Each row is a point on a tangle of strands that fork and nearly touch. The rows are in no order.
Points whose rows are less than 45.5 apart are linked; no others are.
k_978: [ 11   3 -11  10   8  23   8 -27  -1  22  27  -3 -11  -3 -19 -14  20  19
 -20   7  21  -9   6  -7 -27  -1  -7   1 -17 -13  13]
k_782: [-18  10 -12  -1   0   3 -27  10  12  21  11   4  12 -28  -1  13   4  14
  -9  10 -17   4  25  -1  -1  -4  -7   2  -4  -8 -16]
k_915: [ -1 -16  -4  -5  12   1   0  -9   7  -5 -18  -2 -12 -22  14  20   8 -14
 -10  14 -13  -4 -17   0   8   1   5 -33  21 -11 -11]
k_69: [  6 -16  -9  -9  12   3  15  33 -11 -18 -21   9 -12  22  19   0  15 -22
   5  11   9 -23 -14   9  34  -9  12   0  25  28  -1]
k_543: [  0  23  14   0  -7 -12  -9   5 -13   5   2   5  -1   3   6   1 -28  12
  13 -10   5   7   6   9  -2   1   3  -4 -17   2   9]
k_35: [ -2 -10   7  -1  22  -5 -15 -11  11  -6   2  -6  -4 -25   1   6  -1  -5
   3   3 -18  -8 -13  -7  -9  -6  -9 -19   2  -4  -9]
k_244: [  9  38  -4   9 -21   0  28  -3   5   1  -3  23  26  20  -9 -21  10   4
  10  -3 -23  15  14  19 -18   6   0   8  -7  14  24]
k_449: [ -4  21 -12   2 -21  11  24 -19  18  16   4   3  21  12 -10 -30  22  16
  -5   4  13   2   8   1 -23   3  -2  25  -1   4  23]
k_63: [ -1   2 -16 -13   6   4   5  36 -17  -8 -19  -4 -24  16  12   8  11 -19
   0 -10  20 -11   3  25  31  11  15  -9  12  25 -11]
k_938: [-12 -17 -24  -6 -22  -4  -4  12   7 -12  -2 -13   3  -3  23  30  10 -14
 -16   1  -4   9 -14  -9  29  12  11  -6   2 -34  -5]
k_603: [ -7  -3   4   7 -11 -17   3 -18   0  -9   5 -12   1  -7 -13 -19 -10  20
  -7 -16 -16   2  27 -38 -27  17 -13  28  17  -3   9]
k_610: [ 13  -6 -16  14  -1  16  14 -37  -1   9  24 -15 -12  -3 -19 -17  21  25
 -15  -3  19  -9  10 -17 -30   3  -5   8 -13  -9   9]
k_620: [ -9  19  -8   3 -13   6  10 -13   9  15  14   6  15   6 -13 -27   8  21
  -8   7   6   1  11  -2 -26  -2  -5  23  -3  -1  21]
k_15: [-12   9   6   5 -10 -17  -5 -12  -1  -8   6 -11   4 -11 -11 -18 -15  23
  -4 -13 -14   8  19 -24 -27   4 -15  21   3  -6   9]
k_303: [ -1  -7 -16 -16  12   6   4  11 -10  -5 -33  -3 -22  -9  16  10   7 -15
 -12  -3   6  -4  -7  21  23   8  13 -26  15   7  -7]
k_475: [  9  32 -12  13 -18  14  30  -3  17   5  -6  10  32  30 -13 -22  29   5
  14  -5 -19  11   8  15 -14   8  -2  15  -2  21  20]
k_170: [ -8   2  -2   3  10   5 -14 -12   4   7  26  -5   5 -16 -21 -16   2  19
  -5   3  -4  -9   8 -15 -29  -6 -11  13  -4  -1   6]
k_806: [ -9   2  -1   1  16   6 -21  -5   4  12  16   2   2 -22 -13   0   0  13
  -4   8 -10  -8   2  -5 -19  -5  -9   1  -3   1  -2]
k_637: [  3  29  -7   8  -2  15  13  -4   5  23   5  26  18  18 -23 -21  17   3
 -20  11   9   4   3  22 -20   7   3  11   4   6  22]
k_31: [ 10  17  20  10 -11  -1   4  13 -41   2  -1  21  -4  29 -10  -1 -10 -30
   9  -2  12  17   7  36  -1  22  23 -20   2  19  -3]
k_173: [ 11  -6  14  -8  19   5  -8   2  -3   2 -14   2 -16   0  16  11  -9 -10
   9  -7   7  -9 -20   8  21  -1   1 -20   2   9   0]
k_953: [ 10   9  -6  10  13  27   5 -14  -1  26  23   7 -10   0 -21 -16  16  14
 -26  13  21 -11   3   4 -24   0  -7   1  -9  -5  12]
k_558: [ 16 -47  15   0   5  -7  19 -25  10 -33  -5  -3 -15  -7   1  13  10 -14
   9  17  -3   0 -31 -16   7 -20  11 -18   2 -28  -3]
k_721: [ -1  -6 -17 -18   6   6   2  22 -14  -8 -28  -6 -23   0  19   8  15 -18
  -7 -10  15  -8  -5  21  30  12  16 -18  12  14  -6]
k_704: [  8 -37   0  -5   6   1  13  22  -3 -19 -11  15   3  15  15   0   4 -14
  19  24   1 -20 -24 -14  31 -22   8   7  17  12   8]
k_507: [-11  43  -3   3 -24  -4   6   7   7  14   8  25  10  11  -3  -6 -16  19
  -7   4  -6  10  24  15  -9  -9  -5   2  -7  -8   5]
k_336: [-16  32  -7   5 -13   5 -11  12   7  21  10  24   8   1  -3   3 -11  22
 -13   9  -4   4  32  13  -5 -11  -9   4  -2  -8  -7]
k_636: [  8 -30  19  -7   7 -11   0  -5  -2 -21 -10 -20   4   0   8  -2  -7  -5
  23 -18   6  -2 -21 -21  16 -14  -3   9 -11  -6  -9]
k_406: [ 14  35   6   5 -21  -5  21  -3  -7  -2  -2  26  17  17  -8 -16  -1  -2
  11  -3 -19  16  12  25 -17  10   7   4 -12  11  25]
k_295: [ 10 -28  -3  -5  13   5  17  28  -5 -14 -21  13  -8  21  16   2   8 -21
  13  17   7 -24 -20  -1  37 -14  10   3  20  21   7]
k_334: [ 21 -32  16  -9  19   7  10  -7   2 -14 -18  -1 -11  -1  12  10   4 -11
  14   9   4 -12 -29  -4  19 -18   8 -20   5  -4   1]
k_194: [-11  19 -13  -4  11   9 -19   8  -3  17  -2  18  -5 -16  -2   8  -5  10
 -17   8  -4  -3  17  18  -2   4  -7  -5   5  10 -16]
k_128: [ -9  23  -8  -4   3   3 -14  10  -9  16  -7  18 -11  -9   3  14 -12  10
  -9  -1  -5   2  18  19   8   9  -4 -10   2   8 -13]
k_585: [ -1   8  12  -6  13   0 -16   0  -4   7  -5   7 -11  -9   8  11 -14   3
   7  -7  -5  -3  -9   9   5   3  -4 -16  -4   6   1]
k_660: [  3   4  11   9  -3   2   2  32 -31   1   0   9 -20  40  -3   4 -10 -25
  14  -6  26   3  -1  30  14  21  18 -14  14  30 -12]
k_96: [ -8   6  -8   2  -3   6  -7 -12   5  11  23  -3   8  -6 -19 -21   7  24
  -8   4   5  -6  10 -13 -29  -4  -8  17  -3  -5  12]
k_298: [ -8  -4   4  -1  17  -3 -21  -6  11   2  14  -5   3 -29 -11   4   1   0
  -1   5 -18  -7  -2 -10 -16  -5  -9  -7  -3  -5  -9]
k_653: [ -4 -10  15  -7  -1 -26 -16 -10   8 -18  -2 -32   8 -13  -6   8 -10   0
   9 -22 -18  15   5 -25   3  -2 -13  12 -12 -18 -13]
k_982: [ 18 -44  10  -9   4   2  12 -11   1 -19 -10   0  -7   0  10   9   9 -16
  14  16   4  -7 -32 -13  19 -19  11 -12   5 -16   0]
k_58: [  4 -16  -6  13   2   3   8 -24   5  -5  22 -14 -10  -6 -18 -24   2  18
 -12  -8   7 -11  16 -31 -37  12 -10  19   8   8   5]
k_333: [ 16 -23  17  -5  20   6   1   2  -3  -6 -15   1 -12   6  16   5  -2 -11
  19  -2  11 -14 -30   1  23 -12   9 -14   3   8   1]
k_85: [ -4  18   8  -4   2  -5 -17   3  -9  11   3   8  -7  -5   7  12 -20  10
   6  -7  -2   2   2  10   7   2  -2 -10  -7   3  -2]
k_274: [-17   1 -14   0  -1  -3 -26   4  16   9   6  -5  13 -29   3  22  -1   3
  -6   8 -21   9  14  -6   2   0  -5  -4  -5 -12 -17]
k_962: [  5  10 -11   2  16  33  -6  -1  -5  29  13  11 -12  -6 -21  -8  17  10
 -32  18  14 -13  10   9 -18  -5 -15   0  -4   0  -1]
k_286: [  5   3  18   8  -3 -15  -2  13  -8  -7   2 -15   2  18  18  -4 -30   0
  24 -15  23   1  -8  -3  10  -4   5   9 -15   7  -1]
k_859: [  0 -19 -17 -10  10   5   8   0  -5  -9 -33  -5 -22 -15  19  13  13 -14
 -20   8   1  -5 -15  10  18   5  13 -31  23  -6  -8]
k_395: [  7   9  19  12  -9  -4   3  25 -35   6   3  13  -7  35  -4   2 -12 -30
  15  -4  19   8   0  31   5  23  22 -14   5  22  -8]
k_242: [  4 -33   4  -6   3  -2   6  12   1 -16  -9  -5   8  12  14   0  -1 -15
  23   8   5 -10 -25 -17  30 -23   2   9  -2   5  -2]
k_759: [  4 -22  16   2   0 -16   1   8  -6 -20  -8 -28   7  10   7  -5 -18  -3
  21 -20  11   3 -10 -27  19 -10 -10  25 -12  -5 -14]
k_479: [ -3 -21 -15 -10 -23  -9  -3   8  12 -18   6 -26  10   2  19  29   1 -17
  -4   5  -5  16 -13 -16  31   1   3   4 -11 -24  -5]
k_628: [-19  -6 -17  -2  -7 -11 -20   3  19   2   0 -11  12 -26  12  32   2  -8
  -8   5 -19  15   3  -6  11   9   5  -7   1 -21 -16]
k_447: [  5  22 -11   6 -18  16  29 -13  21  12  -4   4  27  20 -12 -27  31  11
   3   2   1   7   7  10 -21  10   0  22  -1  14  24]
k_116: [-12   8   8  -2   3 -16 -14  -7   3  -4   8  -9   5 -17  -9  -5 -16  18
   5 -14 -15   6   8 -15 -20  -1 -11   9  -4  -4   5]
k_218: [-12   8 -21  -6  14  18 -20  10   0  18  -2  15  -3 -27  -3   2  13   4
 -30  14  -4  -5  23  14  -5   7  -5   1   9   5 -22]
k_459: [-19  22 -11   1  -4   9 -20  10   7  22  14  14  10 -11  -5   6   1  23
 -13  11 -11   4  30   2  -8 -11  -9   9  -4  -8  -8]
k_389: [ -5 -21  -5 -12 -16 -17  -7  -2  18 -14   3 -29   9  -8   8  26  -4 -17
   5  -3  -9  18 -12 -15  23  -4  -3   7 -15 -25 -12]
k_854: [ -9  -1  12  -2   4 -19 -15  -8   2 -10   2 -20   5 -16  -4   3 -16  12
   9 -21 -14   9   5 -17  -9  -5 -10   7  -9  -9  -5]
k_221: [ -7 -15   7  -9  -7 -22 -14  -6  16 -18   0 -33   9 -14   1  21  -8 -10
   7 -11 -16  21  -4 -18  13  -7  -7   6 -14 -24 -16]
k_593: [ 11 -16 -12  15   0  13  19 -37   3   1  21 -20 -14  -2 -16 -19  10  20
 -13  -3  18 -11  18 -23 -35  11  -4  14  -5   5   6]
k_642: [ 10  28  17   6 -19  -7  11   0 -21   2   0  26   6  17  -9  -8 -13  -9
   8  -5  -6  14   7  27 -12  17  13  -7 -12  10  20]
k_413: [-15 -10 -23  -3 -10  -8  -9   6  10   0  -4 -12   6 -19  20  33   4 -10
 -12   1 -13  14  -3  -2  25  14   6 -12   5 -26 -13]
k_971: [  2  11  23  -1  -6 -16  -4   1 -11  -6  -1 -10   0   5  11  -5 -29   9
  17 -20  12   8   2  -1  -6   1   3   7 -15   2   9]
k_868: [ 10  23  25   4 -11  -5   2   4 -26   3   0  29  -3  18  -6  -3 -17 -13
   4  -6   4  10   0  29  -5  20  14 -15  -3  14   9]
k_512: [ -8  37  -9   7 -14  12  13   5  10  26   3  26  23  23 -18 -17  16   3
 -17  11   2   5  10  22 -15  -2  -3  11   2  -2  19]
k_802: [ -9  46  -4   6 -26   3  17   5  10  16   5  30  22  18  -6 -12  -1   7
  -7   6  -8  10  21  23 -12  -7  -7   7  -4  -6  11]
k_616: [  3  -5  12  12  -2 -21   5  18  -3  -9  -2 -22   8  19  14  -9 -32   0
  26 -17  20   1  -7 -16  15 -13  -1  19 -13   7  -7]
k_178: [  7 -35  11  -7   6  -4   2   0   2 -19  -8 -13   7   5  13   0  -2 -12
  23  -6   9  -6 -30 -17  25 -17   0   8  -8  -1  -3]
k_823: [  3   3  -1   0   6   4   4  36 -21  -4  -9   1 -24  33   6   7   1 -20
  10  -9  21  -6  -3  24  22  13  15  -8  17  33 -11]
k_378: [  5 -19  14  -6  22  -9  -5 -14   9 -14  -7 -10  -5 -19   6  10  -1  -6
   9  -7 -14  -5 -22  -8   0 -12  -4 -18   2  -6  -4]
k_639: [  0   5 -13  -1  19  30 -16   5  -2  24   8  10 -13 -18 -14  -3  17   4
 -34  22   3 -15  15  11 -14  -1 -14  -3   0   2 -13]
k_113: [  0 -15  -4  11 -10  -5  14 -28   2   0   8 -11  -5  -2 -14 -24  -6  16
 -10  -9  -1  -6  26 -38 -32  19 -13  29  23  12   9]
k_497: [  9 -21  22  -9  18  -8  -7 -12   1 -17  -5 -14  -3 -11  10   3  -8  -2
  15 -20  -6  -2 -23 -13   2 -11  -5  -7  -4  -6  -3]
k_794: [  1 -24   4   6   9  -7   5 -20  16 -20  -5  -4 -12 -15   7  20  10 -14
  -6  22 -12  -6 -27  -9   2 -10   7 -30  17 -25  -8]

A fork is a point with three links. Follow the links from the first point to the second and name the forks in between, in order.
k_704; k_35 -> k_636
k_962; k_636 -> k_85
k_173; k_497 -> k_85, k_636
k_242; k_128 -> k_636, k_85

A fork is a point with three links, a tip a point with one. Leave the first point through the second and follow the links. Name the first fork or tip that comes.
k_642; k_868 -> k_794
k_558; k_982 -> k_85
k_938; k_413 -> k_637
k_585; k_173 -> k_558
k_298; k_35 -> k_636
k_178; k_242 -> k_69

Follow the links from the first point to the second, and from the first to the third. Name the last point that the two ways share.
k_333; k_194; k_971 -> k_85
k_334; k_759; k_953 -> k_85
k_543; k_295; k_378 -> k_636

Name the points in between on the shortest way along the links from the first point to the second, in order.
k_585; k_978 -> k_85, k_128, k_194, k_218, k_639, k_962, k_953
k_170; k_69 -> k_806, k_298, k_35, k_378, k_497, k_636, k_178, k_242, k_704, k_295
k_116; k_978 -> k_15, k_603, k_113, k_58, k_593, k_610
